Each scene shows the same named points in several views. A view is turned or mirrored, shifted and resized as a whole, has a little noise and may leave points out.
(in the rows, 128 means zero)

Scene 1
View 1
j_610: [111 140 120 153 100 130 229 189 159 108  48 190 166 152  56 120 146  58
 120  52 126  88]
j_451: [125 126 116 116  79 140 234 161 193  97  13 175 138 178  71  44 138  87
 130  91 119 129]
j_331: [160 138 107  83  99 149 160 126 181 101  67 120 143 140 119  70 141 134
 127 149 128 137]
j_64: [181 138 103  56  99 157 131 103 187  99  76  93 134 133 143  55 140 163
 129 186 130 151]
j_123: [158 158 107 110 130 142 136 140 144 111 117 122 175 100 108 154 141 113
 125 129 134 113]
j_747: [136 136 115 111  85 141 188 161 174 105  51 152 139 158 115  83 162 118
 107 101 135  77]
j_868: [130 155 113 142 126 132 176 171 139 112  99 159 183 112  76 166 142  76
 121  82 132  92]
j_529: [154 149 109 107 112 143 146 147 156 109  97 127 159 119 120 128 154 124
 113 124 137  91]
j_963: [171 146 105  76 110 151 134 118 173 102  90 105 151 121 126  92 139 143
 129 163 131 139]
j_86: [130 166 113 157 142 128 155 180 116 120 131 156 197  91  81 216 152  75
 112  72 140  64]
j_236: [160 146 109  92 106 146 143 136 166 108  89 118 151 126 129 103 152 137
 117 141 136 105]
j_478: [158 150 108  98 111 145 139 140 159 109  97 119 156 119 127 119 155 134
 114 134 139  95]
j_463: [139 160 112 135 129 134 153 166 133 115 116 145 181 102  95 178 151  93
 114  93 138  78]
j_25: [163 134 104  79 109 151 184 110 192  92  52 126 153 136  72  52 103 104
 162 161 110 217]
j_204: [150 142 111 103 101 144 165 145 167 105  75 134 150 136 114 100 151 121
 118 123 133 103]
j_465: [143 170 110 146 146 132 126 169 113 122 150 135 196  77 102 224 156  94
 109  91 145  58]
View 2
j_64: [110 189 124  99 182 129 113 131 197 175 121 137 120 149 142 119  96 166
 114 100 158 155]
j_747: [107 146 106 103 147  91 136 142 111 122 128  81 135 125  65 135 124 118
 118 126 160 135]
j_123: [124 148 142 137 123 110 123 201 132 145  96 125 127 113 134 105 174 156
  94 130 158 163]
j_478: [123 155 124 119 143 102 134 175 148 144 119 113 131 122 121 118 144 152
  96 137 157 159]
j_25: [ 86 173 151 108 162 159  70 122 131 162  75 145 104 147 114 110 117 139
 148  38 168 129]
j_451: [ 82 144 115  96 150 115 106 110  72 118 101  83 125 135  34 136 114  93
 150  71 168 111]
j_86: [132 110 146 159  82  85 137 242  72 111  91  98 137  88 104 103 225 136
  82 161 159 163]
j_610: [ 97 113 125 123 108  96 119 165  35  96  93  71 132 109  34 127 173  91
 128 106 166 123]
j_465: [141 118 145 159  86  84 142 252 102 123  98 108 138  89 129  99 224 153
  69 176 155 176]
j_236: [118 164 121 111 152 105 130 161 156 151 121 113 130 129 118 121 128 150
 103 128 157 157]
j_463: [125 126 138 142 104  92 133 215  96 122  99 102 134 101 106 109 196 139
  89 147 159 159]
j_331: [105 170 124 105 163 122 113 138 152 154 112 119 122 138 111 121 115 144
 120  98 160 145]
j_204: [109 155 122 111 148 107 124 153 130 139 114 104 128 127  96 122 132 136
 113 115 160 144]
j_529: [121 150 127 123 136 101 133 181 136 140 115 110 132 119 115 117 152 148
  97 138 158 157]
j_868: [117 121 141 141 101 100 122 204  73 116  89  99 131 102  88 111 195 126
 103 128 163 148]
View 3
j_236: [168 111 136 151 123 119 142 121 118 120 130 139 116 120 120 140  86 122
 159 107 118 145]
j_331: [179 118 126 135 126 100 133 106 112 126 116 143 106 105 111 128  80 126
 152  94 125 157]
j_86: [130 112 171 176 106 189 124 191 148 154 158 108 174 114 160 144 107  92
 144 131 106 157]
j_25: [189 137 123 106 118  86 107 104 123 137 113 136  97  72 100 109 100 136
 138  65 146 200]
j_868: [143 120 155 156 110 164 116 167 135 162 139 114 161  98 150 129  94  97
 137 118 112 163]
j_610: [146 127 140 139 116 149  96 152 110 203 109 112 172  73 160 101  58  79
 122 118 105 154]
j_451: [172 131 118 116 125 102  97 108  91 192  87 130 136  66 135  91  43  96
 124  97 115 156]
j_478: [163 109 141 158 122 128 143 130 121 120 134 137 122 124 123 144  88 118
 159 112 115 144]
j_963: [178 114 132 142 123 107 141 113 123 107 131 143 101 117 107 140  97 134
 159  93 128 160]
j_529: [160 111 143 157 120 135 139 136 123 128 135 133 130 120 129 141  88 114
 156 114 113 145]
j_204: [167 115 133 144 124 118 131 121 112 139 119 136 123 107 126 128  76 113
 149 106 116 149]
j_463: [143 113 158 166 110 166 129 169 137 145 148 118 155 115 147 141  99 100
 147 123 108 154]
j_747: [165 112 127 145 129 117 127 115  93 160 104 137 135 103 137 119  46  98
 144 117 102 127]
j_123: [157 114 151 159 113 144 135 151 139 121 148 126 131 117 126 146 111 119
 155 109 121 164]
j_465: [132 107 173 184 106 189 139 190 153 130 169 113 165 129 153 157 117 100
 156 132 106 153]
View 4
j_463: [103 140 119 190 130 130 153  83 133 157 181 154 157 100 154 123 138 129
 190 139 179  69]
j_25: [ 99 168 165 125 136 168 143 133 151 115 150  57 131 181  51 132 107 127
 115 117 154 170]
j_86: [ 92 136  98 200 123 136 170  68 125 177 195 182 169  98 170 128 148 128
 212 133 187  48]
j_64: [137 145 171 130 165 122  96 130 151  84 144  62 122  99  95 106  93 140
  93 142 128 154]
j_529: [121 142 145 174 144 118 127 102 145 128 164 118 141  94 135 115 122 131
 155 148 161  95]
j_747: [125 164 187 207 125  96 134 114 176 128 143  87 121 124 109 122 125 107
 170 172 183  86]
j_123: [110 135 119 159 145 139 136  95 128 135 178 134 153  96 139 117 124 140
 154 128 155 101]
j_963: [126 141 152 141 157 129 113 118 143 105 157  88 133 102 111 112 105 141
 116 136 139 135]
j_610: [ 89 177 167 227  95 126 183  97 172 172 157 113 137 174 103 144 148  92
 218 158 217  64]
j_465: [103 123  88 187 139 133 153  67 115 165 198 186 172  68 185 118 142 141
 197 131 172  53]
j_331: [124 155 172 156 146 123 119 123 157 108 148  74 126 124  95 117 108 127
 126 145 153 131]
j_868: [ 93 150 126 195 118 139 167  86 140 165 178 143 154 129 135 131 142 120
 198 137 190  73]
j_236: [126 144 156 164 150 116 117 111 149 115 157 100 133  95 123 112 112 132
 138 148 152 111]
j_478: [126 138 144 170 149 114 120 102 144 121 162 115 139  84 138 111 118 134
 148 148 155  97]
j_204: [120 154 166 176 137 117 131 113 159 123 152  93 130 118 110 119 119 122
 149 151 166 107]
View 5
j_331: [ 93 131 154 119 121 123 166 159 142 150 141 119 147 113 140 167 138 143
 113 118 145 138]
j_86: [138 128 123 147  92 162 125 127  86 135 113 155  96 120 100 141 118  95
 137 114 123 114]
j_465: [151 113 119 154  89 160 111 127  98 133 108 158  87 115 117 136 131  97
 151 130 129 125]
j_451: [ 72 168 157 108 121 134 189 153 107 152 144 116 157 122  97 172 108 133
  82  83 130 112]
j_610: [ 97 165 140 124 105 152 166 136  79 143 127 136 130 125  79 158 100 108
  96  84 119 102]
j_123: [122 112 138 139 108 142 137 146 127 145 129 140 117 113 131 152 134 120
 139 127 140 134]
j_204: [101 141 146 123 113 131 161 149 125 143 131 123 138 115 131 162 135 134
 113 114 139 130]
j_747: [ 98 167 145 118 107 129 168 143 109 135 121 117 141 117 124 165 134 135
  96 104 131 124]
j_868: [120 132 133 137 102 155 142 136  96 143 125 146 113 120  99 149 114 105
 125 107 126 115]
j_64: [ 93 119 157 119 126 112 165 166 165 152 144 112 152 108 164 170 153 156
 121 132 155 152]
j_478: [115 132 141 130 108 131 147 147 130 138 124 127 128 112 143 157 145 133
 125 126 141 137]
j_236: [110 131 145 127 112 128 153 151 134 141 128 124 134 112 144 160 145 138
 121 124 143 138]
j_529: [117 133 139 131 106 135 146 144 123 138 122 130 125 113 136 156 140 129
 125 122 138 134]
j_963: [103 116 151 126 120 124 156 158 150 150 140 123 140 110 149 164 144 142
 127 129 149 145]
View 6
j_610: [125 181 100 129 110 234 120  76 155 140 107 106 135 113 111 167 144 160
 163 180  75 161]
j_331: [ 77 137 138 112 121 152 106 135 151  91 123 104 122 104 152 135 103  98
 130 126 137 166]
j_478: [113 153 114 108 117 132  87 125 128  91 138 106 124 120 147 151 115 107
 132 105 103 153]
j_463: [157 171  78 117 111 151  97 102 126 113 133 106 121 133 120 165 139 139
 131 117  60 123]
j_963: [ 89 130 129 110 122 124 101 145 144  84 129 103 117 110 153 134 103  93
 116 105 132 148]
j_64: [ 62 121 150 106 125 117  97 157 148  72 130 104 118 102 168 124  91  75
 118 101 157 166]
j_747: [ 93 173 130 112 113 187  90 101 137 108 128 105 138 109 145 157 119 121
 165 143 106 193]
j_529: [119 158 107 110 116 140  90 118 129  96 137 105 124 121 142 153 120 114
 133 110  96 150]
j_25: [ 60 104 142 128 129 173 149 150 191 102  92 103 111  93 138 117 102 105
 105 152 161 133]
j_465: [188 176  54 113 111 124  87 101 109 107 147 108 117 145 116 173 145 143
 120  94  36 100]
j_236: [101 149 122 108 119 134  91 128 134  89 135 105 123 115 150 145 112 103
 132 108 113 158]
j_204: [ 95 154 124 113 117 161  99 119 142 100 125 105 126 110 144 147 115 112
 140 129 115 165]
j_451: [ 68 157 144 126 116 234 125  99 173 126  98 105 136  93 134 146 120 132
 164 188 128 192]

Which points are out of place in each view (at most two, in the order of its rows)? Write - if all are in place.
view 1 | j_204
view 2 | j_236
view 3 | j_747
view 4 | j_478
view 5 | j_86, j_465
view 6 | -
